Each scene shows the same named points in several views. A view is turned or mirrored, shifted and resized as a whole, has a little noise and may leave points out.
(in the rows, 128 means zero)

Scene 1
View 1
Vuku: [163 171 127 109 113  80 191 100 125  89 101 156 154  59 125 151 104  82
  53 159 132 104]
sab: [174 148 133 100 134 177 143 137 114 111  91 137 137 128 147 129 125 111
 123 128 130 114]
gifi: [160 126 134  92 105 129 133 106 123 109  97 122 127  94 131 140 123 103
 126 118 115 105]
Suso: [166 119 143 100 113 147 118 118 111 113  94 111 109 117 137 135 130  95
 142 118 111 112]
noda: [178 143 139 106 142 200 129 151 103 116  89 129 120 155 155 120 136 108
 139 127 127 121]
nid: [159 136 121  75 101 138 147  96 147 110  98 139 169  74 126 146 111 137
 120 111 123  99]
deg: [154 117 127  71  94 148 126  99 143 114  96 124 154  84 127 144 117 137
 145  97 115 102]
zam: [163 151 135 109 113 106 163 109 115  99 100 135 130  86 131 143 117  81
  87 145 122 108]
fop: [170 153 138 114 122 118 162 117 110 101  98 136 126 101 137 140 120  82
  89 147 125 111]
bem: [160 149 124  93 102 105 166  93 136 100  99 143 157  64 125 151 109 108
  90 131 124 102]
vode: [165 158 119  81 117 150 168 108 147 106  96 159 187  77 132 145 105 143
 100 125 135 104]
digum: [154 107 137  90  91 119 114  98 123 112  99 103 107  93 127 144 128  96
 147 109 101 106]
Dab: [170 171 127 108 125 111 184 113 120  95  99 156 154  80 134 143 111  92
  66 152 135 108]
pizem: [168 117 125  64 119 233 108 130 144 128  87 126 163 132 147 127 126 174
 184  81 123 111]
Pani: [170 138 137  98 125 168 136 131 115 114  91 128 131 123 144 132 127 110
 131 123 123 112]
lunu: [167 136 132  88 120 170 135 124 129 112  92 131 143 113 140 135 122 126
 134 116 124 111]
bigo: [173 142 128  86 134 204 136 135 126 117  90 138 155 129 146 129 125 139
 142 113 130 113]
novev: [162 118 142 100 105 129 123 112 111 111  96 107 104 107 133 137 129  86
 135 119 109 110]
fizi: [152 125 118  62  90 146 137  88 163 113  98 136 182  63 124 149 108 157
 137  95 118  98]
View 2
novev: [132  95 143 129 131 112 125 151 100 139 112 107 150 137 105 154  97  90
 124 141 114 102]
Suso: [130  95 140 124 137 113 115 147 101 136 104 111 151 138  99 147  99  89
 123 136 110 107]
sab: [144  84 121  98 136 110 112 137 125 132  88 127 141 130  93 115 125  95
 135 119 119 128]
digum: [133  95 146 141 134 125 127 153  93 138 130 103 150 139 111 153  81  94
 128 138 111  92]
fop: [142  87 137 119 116  93 155 148 113 139 114 114 141 122 109 144 138  87
 140 151 135 117]
lunu: [150  84 126 113 137 122 120 142 116 134 109 122 143 132 100 118 108 101
 137 117 119 118]
fizi: [169  74 122 137 134 151 142 151 113 131 159 120 134 133 118 104  85 118
 160 101 125 101]
deg: [155  82 130 134 138 142 130 150 106 133 142 115 141 137 110 117  85 107
 147 111 118 101]
Vuku: [160  77 140 135  94  91 206 158 116 144 152 113 128 108 129 143 159  95
 165 164 160 116]
zam: [143  86 140 127 112  99 165 151 111 140 124 110 139 122 115 147 135  90
 145 153 136 113]
bem: [158  79 134 137 114 115 174 154 113 140 148 114 133 120 122 131 125 101
 156 139 142 107]
noda: [133  91 124  91 143 104  96 134 123 131  68 125 149 135  84 123 122  89
 122 121 112 129]
gifi: [143  89 137 130 130 120 137 150 105 137 127 111 144 132 110 138 103  96
 135 135 121 104]
pizem: [156  80 111 104 161 155  76 135 123 124 102 133 143 144  87  87  76 114
 133  76 101 118]
bigo: [146  84 119 100 144 123  99 136 123 130  91 128 145 136  91 108 107  99
 132 106 111 125]
vode: [172  69 117 118 122 127 156 146 129 130 137 128 130 122 112  99 126 111
 163 114 138 123]
Pani: [141  87 129 110 135 112 117 140 116 134  99 120 145 133  96 127 115  94
 131 125 118 119]
View 3
lunu: [134 133 144 135 123 133 124 117 129 148 123 132 134 118 128 120 124 146
 134 128 137 105]
vode: [133 132 118 133 125 124 123 127 150 131 107 120 123 121 106 134 135 158
 113 126 112  78]
fop: [113 139 141 104 120 145 160 139 128 117 116 121 121 116 143 140 123 158
 145 121 120 100]
pizem: [154 123 148 167 124 117  80  91 125 182 131 145 153 118 113  96 126 132
 124 137 152 111]
bigo: [128 124 144 138 118 129 106 106 115 157 128 139 151 112 130 114 123 142
 134 129 137 114]
Suso: [136 141 167 125 123 145 146 124 123 146 130 130 125 118 147 115 116 143
 153 132 149 119]
fizi: [165 142 136 153 130 121 126 127 165 149 109 120 109 131 100 115 136 148
 115 139 136  79]
novev: [137 146 170 121 124 149 158 132 127 141 127 126 116 121 147 117 117 145
 156 131 150 115]
gifi: [140 144 157 127 126 140 151 131 137 139 120 124 116 123 134 121 123 147
 143 132 141 103]
bem: [136 145 133 118 127 135 158 145 156 118 105 113 102 126 121 138 131 159
 127 127 119  81]
Pani: [124 133 148 126 120 138 130 120 119 145 125 134 138 115 138 121 121 147
 142 127 135 111]
noda: [102 119 146 122 112 140 111 106  95 151 135 145 165 105 151 121 116 146
 148 121 132 127]
Vuku: [112 144 121  98 122 145 174 156 152  94 101 106 101 122 130 156 132 170
 131 117 100  76]
deg: [159 144 151 145 131 129 132 123 151 152 116 125 113 129 114 113 128 144
 130 137 145  93]
sab: [117 124 139 127 117 133 117 111 114 145 127 137 151 111 138 124 122 147
 137 124 129 113]
nid: [150 141 135 140 128 127 133 129 155 138 110 120 111 128 112 125 130 150
 123 133 129  84]
Dab: [109 136 121 102 119 140 157 145 140 105 106 116 118 116 131 150 129 165
 132 117 103  84]
zam: [120 144 142 105 123 147 166 144 137 114 114 117 112 119 140 139 124 158
 143 123 122  96]
View 4
zam: [134 126 119 137 139 145 124 122 101 126 120  95 146 141 131 146 106 111
 132 127 127 131]
digum: [145 108 132 136 134 141 145 122 105 136 140 108 124 136 134 131 117 122
 110 119 126 144]
fop: [134 134 116 135 136 143 119 122 104 121 119  95 150 140 132 145 106 115
 138 128 129 132]
bigo: [151 138 118 126 116 128 132 123 121 128 147 118 143 135 132 122 130 145
 125 125 138 158]
Pani: [148 131 120 129 125 137 131 124 114 125 137 110 140 133 134 131 120 133
 128 125 134 150]
fizi: [126 122 125 148 129 114 134 112 108 151 144 114 144 160 117 124 128 125
  98 119 122 135]
Suso: [150 118 127 129 130 145 140 125 110 127 138 109 127 130 138 133 116 127
 123 123 132 151]
bem: [124 126 119 144 139 132 123 116 100 136 124  98 151 153 123 141 110 109
 120 124 123 124]
gifi: [141 118 125 136 133 139 136 121 106 133 134 106 134 140 131 134 115 122
 118 123 128 141]
noda: [159 140 117 120 119 139 131 128 122 117 142 115 141 124 139 127 124 145
 139 127 142 162]
vode: [125 141 113 144 127 118 118 113 110 138 134 107 161 157 118 132 122 125
 121 125 128 133]
lunu: [143 131 120 132 124 130 131 122 114 131 142 114 143 140 130 128 124 134
 122 124 133 148]
Dab: [127 140 113 139 136 138 112 118 103 124 116  94 160 148 127 147 107 111
 138 131 128 125]
sab: [149 141 115 127 121 133 126 124 119 122 140 114 147 134 134 128 124 139
 133 126 139 153]
Vuku: [120 134 114 144 144 140 112 118  95 126 110  87 160 152 125 153 101 102
 135 129 122 117]
deg: [136 118 127 142 130 125 139 116 108 144 144 114 136 149 125 125 126 126
 104 119 126 141]
nid: [129 126 121 145 130 123 129 113 107 141 138 108 146 154 121 129 122 122
 109 122 125 135]
View 5
bigo: [120  93  94 126 177 125 128  90 134 133 160 131  84  95 181 179 112 137
 137 132  92 156]
zam: [100 108 148 122 114  85 118 100 131 109 144 134  98 114 169 147 146 134
  97 196  95 111]
sab: [113  89 102 129 163 113 126  88 143 132 159 131  79  96 193 172 114 137
 130 158  92 152]
noda: [124  76  95 135 158 126 119  68 152 126 155 122  78  83 196 183 104 134
 128 156  67 153]
fizi: [103 140 129  92 179 103 135 139  94 135 154 148 106 137 133 154 148 141
 133 107 141 133]
novev: [124 104 139 118 127 119 110  90 128 107 137 125 110 104 139 167 139 137
 107 153  66 110]
digum: [127 119 146 109 133 123 110  99 120 106 133 128 120 112 118 166 144 139
 108 136  72 102]
Dab: [ 79 112 148 122 123  62 129 118 126 122 155 145  84 126 193 130 151 135
 103 213 128 122]
fop: [ 98 106 143 125 119  83 118  99 134 112 146 134  91 113 179 147 144 134
 101 200  97 117]
Suso: [126 101 128 121 136 125 111  85 133 109 140 124 105  99 149 172 127 138
 112 146  66 119]
pizem: [131 101  79 112 213 148 133 101 123 145 166 131  89 101 157 194 106 138
 159  74 101 168]
bem: [ 88 130 152 109 133  75 128 130 111 119 150 144 100 134 158 134 159 137
 108 177 131 115]
nid: [ 98 128 132 103 162  95 131 130 107 128 153 145 101 130 148 150 147 140
 125 136 129 131]
gifi: [114 114 138 114 140 108 119 105 122 115 143 133 105 113 145 161 141 139
 112 149  92 117]
lunu: [110 104 114 117 163 113 126 102 128 128 153 135  92 107 168 168 125 137
 129 141  99 140]
deg: [115 125 128 101 166 115 127 121 107 127 150 139 109 123 131 164 142 141
 128 115 111 125]
vode: [ 85 123 123 110 168  81 140 131 113 139 164 150  83 131 179 145 142 138
 129 156 150 145]

Which points are out of place in each view (at most two, in the order of its rows)? Write - if all are in place.
view 1: sab, bigo
view 2: Vuku
view 3: noda
view 4: digum, fop
view 5: zam
